The views of a scene show one set of named points, each view turned or mirrored, shifted and resized as a whole, with a little noise and some points left out.

Scene 1
View 1
nit: [-1.43 -1.41 -1.26 -1.73 -0.94 -1.26  2.61  1.19 -1.92  0.72 -1.26 -0.90
 -0.44 -0.87 -2.93 -0.95  1.57  0.52  2.34  0.95  0.73  0.88 -1.82 -0.96]
kudam: [-1.82 -0.25 -1.17 -0.38 -2.00 -0.90 -0.15  0.82 -0.51 -0.27 -0.90  1.20
  0.11  1.26 -0.77 -1.91  1.29 -1.43  1.83  1.79  0.95  0.64 -0.88 -1.27]
Gaka: [-1.05 -1.09 -1.98 -2.72 -0.87 -1.42  1.01 -0.22 -1.82  2.52 -1.34 -2.43
 -1.20 -0.19 -1.65 -0.10  2.17 -0.53  2.69 -0.89  2.52  0.73 -1.98 -1.69]
loloz: [-0.25  0.30 -0.81 -1.59 -2.25  0.73  1.42  2.21 -1.69 -0.99 -1.98  0.82
  0.39  0.03 -2.30 -0.02  1.10 -0.32  2.60  1.78  1.83  0.11 -1.41  0.01]
nugod: [-1.28 -0.49 -1.90 -2.03 -2.27 -0.70 -0.20 -0.24 -0.54  1.08 -0.38 -0.36
 -0.95  1.79 -0.92 -1.36  2.14 -0.01  2.46  0.91  2.28 -0.01 -1.66 -0.02]
Ses: [-1.32 -0.41 -2.01 -1.96 -2.59  0.04  0.73  0.34 -0.58  0.12 -0.08  0.09
 -0.17  1.72 -1.79 -1.49  1.90  0.28  2.18  1.73  1.98 -0.33 -1.57  1.18]
rumu: [-0.54 -0.37 -1.05 -1.89 -0.98 -0.71  1.16  1.37 -2.10  1.26 -2.38 -0.97
 -0.37 -0.82 -1.72  0.48  1.44 -1.45  2.62 -0.09  2.11  0.88 -1.46 -2.15]
temo: [-1.88 -1.14 -2.33 -2.06 -0.82 -2.11  0.05 -0.94 -0.92  2.86 -0.54 -2.31
 -1.29  0.85 -0.73 -1.13  2.36 -1.27  2.12 -0.98  2.15  0.74 -1.57 -1.98]
dud: [-0.52 -0.08 -1.58 -2.07 -1.50  0.09  1.52  1.43 -1.74  0.63 -1.76 -0.91
  0.24 -0.36 -2.30  0.23  1.55 -1.07  2.35  0.35  2.34  0.36 -1.47 -0.53]
Bire: [-1.27 -1.57 -1.66 -2.87 -1.29 -2.24  0.20 -0.78 -1.21  2.92 -0.90 -1.71
 -2.28  0.59 -0.99 -1.02  2.45  0.76  3.04 -0.43  2.30  0.55 -2.24 -1.65]
Tek: [-1.30 -0.79 -1.81 -2.15 -1.66 -1.53 -0.34 -0.46 -0.85  1.94 -0.82 -0.91
 -1.37  1.22 -0.43 -1.06  2.19 -0.42  2.58  0.02  2.43  0.33 -1.66 -1.39]
konut: [-0.62 -0.97 -2.06 -3.08 -0.55 -0.88  2.04  0.48 -2.39  2.65 -1.84 -3.16
 -0.81 -1.12 -2.47  0.84  2.14 -0.67  2.59 -1.26  2.91  0.68 -2.03 -1.34]
fev: [-0.34 -0.92 -0.76 -2.56 -1.79 -1.40  0.42  0.72 -1.74  1.35 -2.10 -0.19
 -1.86 -0.06 -1.36 -0.27  1.81  0.80  3.47  0.49  2.34  0.51 -2.12 -1.80]
kab: [-1.01 -0.78 -1.66 -2.43 -2.31 -0.80  0.64  0.20 -0.98  0.95 -0.66 -0.45
 -1.10  1.13 -1.60 -1.16  2.17  0.73  2.61  1.13  2.23 -0.11 -1.93  0.18]
Deto: [-0.75 -1.25 -0.09 -2.01 -1.41 -1.56  1.79  1.48 -2.24  0.60 -2.24  0.44
 -1.50 -1.23 -2.15 -0.68  1.40  1.41  3.33  1.10  0.95  1.00 -2.19 -2.09]
lafo: [-1.23 -0.52 -1.70 -1.80 -1.90 -0.48  0.70  0.54 -1.00  0.52 -0.78 -0.23
 -0.39  0.82 -1.59 -1.04  1.77 -0.27  2.31  1.05  1.87  0.18 -1.48 -0.27]
Koduk: [-1.78 -0.92 -1.80 -1.50 -1.41 -0.77  1.47  0.46 -1.08  0.52 -0.45 -0.75
 -0.03  0.50 -2.18 -1.51  1.85 -0.21  1.95  1.14  1.11  0.45 -1.48 -0.12]
Nurer: [-1.74 -0.84 -1.81 -1.36 -0.24 -1.14  1.57  0.67 -1.74  1.60 -1.44 -1.77
  0.21 -0.69 -1.67 -0.53  1.56 -2.28  1.64 -0.44  1.28  1.28 -1.06 -2.38]
peba: [-2.53 -0.35 -3.79 -1.69 -1.35 -0.82 -0.69 -1.72  0.33  2.54  1.07 -2.68
  0.21  2.96 -0.28 -1.83  2.75 -2.87  1.03 -0.67  2.78  0.04 -0.98  0.15]
nen: [-1.93 -0.86 -1.98 -1.23 -0.21 -1.42  1.24  0.30 -1.55  1.90 -1.30 -2.13
  0.09 -0.50 -1.48 -0.56  1.73 -2.54  1.59 -0.59  1.32  1.39 -1.14 -2.60]
rur: [-2.54 -1.18 -2.94 -1.39  0.39 -1.17  2.36 -0.10 -1.46  2.29 -0.36 -3.62
  0.85 -0.55 -2.31 -0.71  1.96 -3.03  0.99 -1.14  1.17  1.29 -1.09 -1.60]
Fanil: [-1.31 -0.39 -2.34 -1.84 -1.21 -0.02  1.44  0.53 -1.38  0.99 -0.66 -1.81
  0.51  0.40 -2.16 -0.41  1.80 -1.69  1.68  0.19  2.09  0.33 -1.29 -0.18]
guv: [-3.31 -1.57 -3.43 -1.79 -2.03 -2.37 -1.46 -3.05  1.21  2.64  2.34 -1.56
 -1.58  4.09  0.33 -3.85  3.18 -0.16  1.58  0.64  1.78 -0.15 -1.61  0.37]
Dar: [-1.57 -0.06 -3.00 -2.15 -1.85 -0.43 -0.73 -0.86 -0.36  2.04 -0.11 -1.77
 -0.40  2.33 -0.36 -0.91  2.45 -1.97  1.87 -0.32  3.26 -0.10 -1.16 -0.28]
View 2
Koduk: [ 0.21  0.80 -0.77  0.09 -0.86  0.80  0.05 -0.19  0.20 -1.19 -0.85 -0.42
 -0.94  0.04 -0.45  0.88 -0.18  0.37 -1.22  0.05  0.96  0.03 -0.70  1.04]
Nurer: [-0.25  0.58  0.17  0.38 -2.01  0.68 -0.55  1.07  0.40 -2.04 -1.90  0.29
 -0.67  0.85 -0.69  0.50 -1.22  1.81 -1.32 -0.83  1.18  0.71  0.31  1.25]
kudam: [ 0.69  0.68 -1.21 -0.26 -0.45  0.75  0.66 -0.18  0.20 -2.70 -0.45 -0.79
 -1.35  0.57 -1.22  0.27 -0.17  1.01 -1.87 -1.15 -0.19  0.16 -1.38  0.94]
konut: [-0.40  0.66  1.19  1.45 -2.51  1.51 -1.35  0.34  0.01 -1.00 -1.55  0.54
 -0.77 -0.11  0.17  1.09 -1.01  1.00 -0.57 -0.42  2.14  0.90  0.88  1.36]
Gaka: [ 0.23  0.60  1.03  1.13 -1.75  1.58 -1.37 -0.27 -0.14 -1.42 -1.31  0.09
 -0.54 -0.12 -0.14  0.30 -0.92  0.75 -0.92 -0.41  1.72  0.87  0.43  0.98]
dud: [-0.33  0.68 -0.18  0.98 -1.95  0.93 -0.14  0.55  0.13 -1.57 -0.92  0.19
 -1.74  0.12 -0.27  1.65 -0.20  0.88 -0.99 -1.08  0.89  0.69 -0.20  1.59]
temo: [ 0.71  0.63  0.72  0.59 -0.99  1.26 -1.69 -0.21 -0.11 -1.55 -1.39 -0.29
  0.03  0.20 -0.78 -0.84 -1.17  0.44 -1.16 -0.48  1.27  1.18  0.32  0.54]
nugod: [ 0.93  0.76 -0.29  0.66 -0.52  1.23 -0.54 -0.75 -0.31 -1.65 -0.09 -0.56
 -1.26 -0.27 -0.70  0.17  0.04 -0.25 -1.21 -0.94  0.43  0.81 -0.74  0.85]
rur: [-0.26  0.58 -0.12 -0.03 -1.60 -0.03 -1.21  1.60  0.57 -0.66 -2.66  0.51
  0.26  0.84 -0.67  0.01 -1.52  0.95 -1.20  0.33  1.65  0.88  0.60  1.07]
guv: [ 2.35  0.81 -0.64 -0.27  1.40  0.89 -1.76 -1.34 -0.65 -0.65 -0.25 -1.38
  0.43 -0.26 -1.36 -2.38 -0.37 -2.06 -1.48  0.11  0.26  1.39 -0.86 -0.30]
peba: [ 1.32  0.69 -0.53  0.24 -0.05  0.01 -1.86  0.83 -0.38 -0.48 -1.22 -0.24
 -0.18  0.44 -1.52 -1.54 -0.65 -1.34 -1.27 -0.70  0.21  2.33 -0.06  0.44]
kab: [ 0.56  0.77 -0.32  0.81 -0.92  1.45 -0.32 -0.95 -0.17 -1.31 -0.05 -0.58
 -1.34 -0.58 -0.24  0.87  0.13 -0.11 -0.98 -0.59  0.84  0.38 -0.72  0.92]
Bire: [ 0.69  0.74  1.20  1.03 -0.92  2.07 -1.55 -1.41 -0.32 -1.68 -0.70 -0.53
 -0.21 -0.52 -0.17 -0.32 -0.82  0.44 -0.92 -0.36  1.60  0.61  0.07  0.51]
fev: [ 0.23  0.81  0.91  1.25 -1.59  2.21 -0.43 -1.19 -0.08 -2.48 -0.33 -0.44
 -1.32 -0.51 -0.05  0.94 -0.34  1.21 -1.07 -1.02  1.24  0.20 -0.34  1.03]
Deto: [-0.34  0.77  0.51  0.76 -1.80  2.22  0.45 -1.38  0.31 -2.65 -0.57 -0.48
 -1.27 -0.31  0.25  1.70 -0.51  2.13 -1.21 -0.34  1.64 -0.96 -0.66  1.30]
nen: [-0.01  0.57  0.21  0.15 -1.63  0.65 -0.77  0.91  0.44 -1.93 -2.07  0.14
 -0.27  0.87 -0.79 -0.03 -1.34  1.60 -1.45 -0.51  1.24  0.74  0.27  1.08]
Fanil: [-0.01  0.72 -0.55  0.61 -1.53  0.47 -0.49  0.78  0.12 -0.89 -1.23  0.12
 -1.18  0.33 -0.53  0.92 -0.35  0.24 -1.08 -0.55  0.88  0.85 -0.20  1.32]
Tek: [ 0.81  0.75  0.43  0.84 -0.82  1.49 -1.00 -0.71 -0.24 -1.97 -0.54 -0.54
 -0.74 -0.16 -0.74 -0.35 -0.58  0.30 -1.35 -0.96  0.80  0.88 -0.25  0.67]
Dar: [ 1.01  0.73 -0.08  0.77 -0.64  0.62 -1.42  0.39 -0.40 -1.17 -0.67 -0.18
 -0.95  0.11 -1.14 -0.59 -0.40 -0.76 -1.10 -1.38  0.28  1.98 -0.23  0.76]
nit: [-0.42  0.79 -0.26  0.32 -1.60  1.30  0.25 -0.43  0.37 -1.51 -1.17 -0.24
 -0.87 -0.07  0.08  1.55 -0.47  1.33 -1.14  0.36  1.65 -0.66 -0.42  1.20]
Ses: [ 0.59  0.90 -1.18  0.46 -0.51  0.90  0.19 -0.54 -0.14 -0.97  0.08 -0.64
 -1.73 -0.40 -0.53  1.06  0.50 -0.63 -1.19 -0.66  0.29  0.48 -1.16  1.02]
rumu: [-0.27  0.55  0.52  0.99 -2.19  1.35 -0.33  0.36  0.27 -2.31 -1.24  0.19
 -1.36  0.31 -0.41  1.17 -0.74  1.80 -1.08 -1.18  1.10  0.57  0.07  1.47]
lafo: [ 0.33  0.74 -0.46  0.57 -1.01  1.13 -0.03 -0.24 -0.02 -1.64 -0.43 -0.46
 -1.45 -0.03 -0.56  0.88 -0.06  0.34 -1.21 -0.74  0.54  0.37 -0.73  1.09]
loloz: [-0.31  0.76 -0.98  0.84 -1.77  1.04  1.07  0.12  0.30 -2.06 -0.23 -0.18
 -2.54  0.00 -0.30  2.45  0.45  1.08 -1.18 -1.29  0.31  0.04 -1.02  1.77]
View 3
Nurer: [ 0.67  2.72 -0.10 -1.69 -0.29 -0.61 -2.31 -0.92 -1.74 -1.95  0.21  0.50
  0.32 -3.23 -0.89 -2.12  0.66  0.81  0.61 -1.65  2.86 -1.95 -1.20 -0.73]
dud: [ 1.08  1.82  0.95 -0.94 -0.51  0.15 -2.49  0.90 -1.88 -2.81  1.36 -0.32
 -0.95 -2.11  0.92 -2.72  0.13  1.40  1.16 -1.28  0.51 -1.18 -0.42 -2.16]
kab: [ 2.16  0.64  2.51 -0.60 -0.06  1.20 -0.88 -0.06 -1.83 -1.05  1.02 -0.55
 -1.09 -1.73 -0.73 -1.58 -0.08 -0.74  1.47 -0.52 -1.75 -0.05  0.16 -2.15]
Ses: [ 2.78  0.46  1.53 -0.47 -0.31  0.85 -1.24  0.39 -1.82  0.06  1.04 -0.03
 -1.08 -2.34  0.96 -0.98  0.02 -0.79  2.61 -0.28 -2.47  0.81  0.11 -2.81]
temo: [ 1.20  1.28  1.21 -1.74  0.95  2.05 -0.71 -1.91 -1.38 -0.69 -0.41  1.12
 -0.49 -3.46 -2.78 -2.36  0.74 -1.58  0.26 -0.57  1.99 -2.39 -0.57 -1.02]
Dar: [ 2.39  0.47  0.69 -1.57  1.28  3.30 -0.68 -0.36 -1.47  0.54 -0.14  1.57
 -1.39 -4.77 -0.02 -3.02  0.31 -1.57  1.51  0.26  0.64 -1.76 -0.53 -2.63]
rur: [-0.97  1.94 -0.82 -1.84 -0.46 -0.42 -2.53 -2.43 -1.20 -2.03 -0.90  1.47
  1.05 -4.42 -0.29 -2.27  1.64 -0.49  2.32 -1.72  3.88 -2.73 -0.39 -1.20]
Tek: [ 2.45  1.19  1.93 -1.34  0.82  2.01 -0.39 -0.65 -1.87 -0.36  0.29  0.35
 -1.18 -2.77 -2.15 -2.11  0.07 -0.90 -0.03 -0.60  0.34 -1.26 -0.64 -1.26]
guv: [ 3.44 -0.87  1.86 -1.57  1.75  3.65  1.22 -3.21 -1.25  4.01 -1.41  2.18
 -0.58 -4.93 -2.76  0.20  0.89 -5.49  2.70  0.91 -1.08 -0.23  0.25 -1.68]
peba: [ 2.15  0.10 -0.27 -1.94  1.33  3.58 -0.40 -1.84 -1.21  1.79 -1.18  2.63
 -0.57 -6.26 -0.16 -2.38  1.09 -2.89  2.72  0.51  1.40 -1.86 -0.29 -2.68]
lafo: [ 2.33  1.30  1.24 -0.87 -0.17  0.46 -1.46  0.27 -1.87 -0.68  0.95 -0.05
 -0.89 -2.29  0.01 -1.43 -0.04 -0.07  1.34 -0.89 -0.82 -0.26 -0.49 -1.85]
Deto: [ 1.50  2.56  2.93 -0.36 -1.09 -1.89 -1.83  0.45 -2.32 -3.14  2.08 -2.15
 -0.55  0.98 -2.18 -0.69 -0.41  1.75 -0.63 -2.09 -0.95  0.37 -0.71 -0.07]
konut: [-0.90  1.64  1.96 -1.32 -0.10  1.17 -1.84 -1.06 -1.35 -4.75  0.41 -0.29
 -0.71 -1.84 -1.11 -4.25  0.70  0.41  0.36 -1.43  2.17 -3.37  0.28 -1.62]
nen: [ 0.81  2.73 -0.20 -1.77 -0.01 -0.20 -2.14 -1.40 -1.74 -1.54 -0.04  0.88
  0.33 -3.74 -1.21 -2.25  0.81  0.40  0.43 -1.55  3.40 -2.19 -1.34 -0.51]
nit: [ 0.34  1.98  1.74 -0.59 -1.19 -1.65 -2.20 -0.90 -1.86 -2.67  0.98 -0.97
  0.35 -0.84 -1.00 -0.84  0.45  0.50  1.41 -2.08 -0.01 -0.36 -0.22 -0.91]
Fanil: [ 0.86  1.29  0.34 -1.07 -0.44  0.57 -2.22 -0.35 -1.69 -1.63  0.39  0.55
 -0.50 -3.24  0.95 -2.41  0.69  0.17  2.13 -0.94  0.75 -1.26 -0.16 -2.37]
kudam: [ 4.04  2.41  0.00 -1.14 -0.11 -0.52 -1.68  0.76 -2.38  1.57  1.26  0.46
 -0.48 -3.06 -0.14  0.01 -0.28  0.61  0.90 -0.77 -0.52  1.05 -1.93 -1.05]
nugod: [ 2.87  0.70  1.73 -0.90  0.50  1.89 -0.55 -0.13 -1.96  0.15  0.78  0.30
 -1.26 -2.58 -0.69 -1.54  0.05 -0.99  1.20 -0.19 -1.23 -0.13 -0.26 -2.06]
View 4
Nurer: [ 0.01 -2.33  1.14  1.00  1.23 -0.69  1.81  0.27  1.90  0.11 -2.02 -1.71
 -1.57  1.03 -0.32  0.36  2.44 -1.21  1.68 -3.18  0.19  0.80 -2.29  1.55]
Fanil: [ 0.33 -1.21  0.78 -0.08  0.88 -0.12  0.86  0.64  1.93 -0.50 -2.63 -0.95
 -1.37  0.17  0.40 -0.32  1.15 -0.94  2.07 -1.55  1.13  0.57 -2.11 -0.22]
nen: [ 0.05 -2.21  1.20  1.04  1.30 -0.53  1.45  0.07  1.35  0.30 -1.69 -1.83
 -1.92  1.04 -0.63  0.26  2.19 -0.83  1.73 -3.63  0.12  0.94 -2.50  1.95]
Dar: [ 0.85 -0.34 -0.05 -0.69  0.05  0.27 -0.56 -0.06  0.78 -0.69 -1.44 -1.01
 -1.79  0.72 -0.65 -1.67 -1.22  1.13  1.94 -1.84  0.77  0.57 -2.78  0.66]
Bire: [-0.86  0.21 -2.42  1.35 -0.01  0.49  1.97 -0.88  0.42 -1.14 -0.60 -1.86
 -2.31  0.25 -1.99 -1.00  0.94 -0.14  1.02 -2.12 -0.16  0.41 -1.09  0.98]
guv: [ 1.02  1.24 -0.86  0.09 -0.59  2.63  0.64  2.18 -1.05 -1.04  1.62  0.06
 -3.62 -1.42 -3.85 -3.65 -2.00  2.82  2.98 -2.29  2.14  1.95 -1.42  1.69]
lafo: [ 0.34 -0.96  0.00  0.67  0.20  0.40  2.12  1.33  2.09 -1.61 -2.16 -0.47
 -0.51  0.68 -0.79 -1.06  0.60 -0.53  1.81 -0.96  0.48  0.66 -1.32  0.15]
Ses: [ 0.58 -0.26 -0.05  0.23 -0.14  1.00  1.92  2.10  2.05 -2.13 -2.38  0.21
 -0.40 -0.14 -0.60 -1.80 -0.35 -0.23  2.21  0.07  1.51  0.81 -1.04 -0.70]
fev: [-0.76 -0.60 -1.98  1.79 -0.17 -0.19  3.10 -0.40  1.80 -2.01 -1.99 -1.43
 -0.36  1.27 -1.20 -0.61  1.14 -0.89  0.74 -1.15 -0.95  0.22 -0.65  0.63]
Deto: [-0.95 -1.33 -1.26  2.84  0.35  0.01  4.73  0.77  2.56 -2.07 -2.18 -1.27
  0.03  0.91 -1.28  0.07  2.77 -2.05  0.90 -1.18 -0.62  0.54  0.17  0.71]
kab: [-0.04 -0.05 -1.15  0.72 -0.10  0.62  2.12  1.08  1.75 -2.03 -1.86 -0.54
 -0.78  0.02 -0.96 -1.35  0.24 -0.39  1.59 -0.42  0.61  0.53 -0.80 -0.41]
loloz: [ 0.27 -1.69  0.72  0.89  0.28 -0.33  3.05  1.76  3.68 -2.34 -4.00 -0.16
  1.26  1.47  0.54 -0.42  1.02 -1.72  1.72  0.34  0.24  0.36 -1.04 -0.71]
konut: [-1.14 -0.91 -1.32  0.76  0.95 -0.93  1.04 -2.12  1.47 -0.09 -2.51 -2.58
 -2.16  0.32  0.41  0.83  2.55 -1.93  0.81 -2.28 -0.14 -0.25 -1.75 -0.22]
Tek: [ 0.04 -0.34 -0.97  0.84 -0.08  0.38  1.58 -0.13  0.85 -1.27 -1.15 -1.25
 -1.40  1.01 -1.68 -1.30 -0.02  0.48  1.35 -1.87 -0.07  0.69 -1.80  1.20]
Gaka: [-0.84 -0.64 -1.31  1.02  0.59 -0.28  1.33 -1.34  1.08 -0.47 -1.69 -2.17
 -2.25  0.36 -0.57 -0.11  1.62 -0.82  1.16 -2.54 -0.14  0.24 -1.67  0.55]
peba: [ 1.26 -0.20  0.82 -1.30  0.41  0.78 -1.40  0.37  0.08  0.19 -0.60 -0.91
 -3.04 -0.10 -1.06 -1.89 -1.40  1.82  2.58 -2.67  1.66  1.14 -3.34  1.20]
dud: [-0.07 -1.42  0.22  0.53  0.62 -0.61  1.83  0.25  2.70 -1.19 -3.39 -1.11
 -0.27  1.03  0.64  0.12  1.39 -1.56  1.48 -1.02  0.19  0.24 -1.77 -0.31]
rumu: [-0.33 -1.90  0.02  1.13  0.70 -0.84  2.19 -0.44  2.28 -0.84 -2.89 -1.74
 -0.35  1.71  0.05  0.48  1.89 -1.49  0.98 -1.97 -0.74  0.25 -1.80  0.94]
temo: [-0.10 -0.61 -0.67  0.70  0.55  0.14  0.96 -0.61  0.33 -0.19 -0.54 -1.80
 -2.68  0.56 -1.66 -0.77  0.88  0.32  1.49 -3.28  0.12  0.70 -2.21  1.69]
kudam: [ 1.21 -1.91  1.61  1.02  0.11  0.46  2.95  2.76  2.36 -1.82 -1.97  0.14
  0.35  1.59 -1.61 -1.54  0.03  0.32  2.27 -1.30  0.41  1.48 -1.54  1.72]
Koduk: [ 0.12 -0.99  0.48  0.94  0.55  0.59  2.42  1.93  1.83 -1.19 -1.90 -0.37
 -1.20 -0.26 -0.74 -0.87  1.32 -0.99  2.21 -1.27  1.40  0.96 -1.17  0.04]
nit: [-0.62 -1.33 -0.02  1.82  0.91  0.11  3.47  1.34  2.25 -1.14 -2.18 -0.98
 -1.15 -0.20 -0.53  0.02  3.09 -2.18  1.77 -1.50  0.70  0.74 -0.51 -0.02]

Which points are out of place in each view (at most two, in the order of its rows)? Write none if all are in place.
view 1 => none
view 2 => Nurer
view 3 => Deto
view 4 => guv
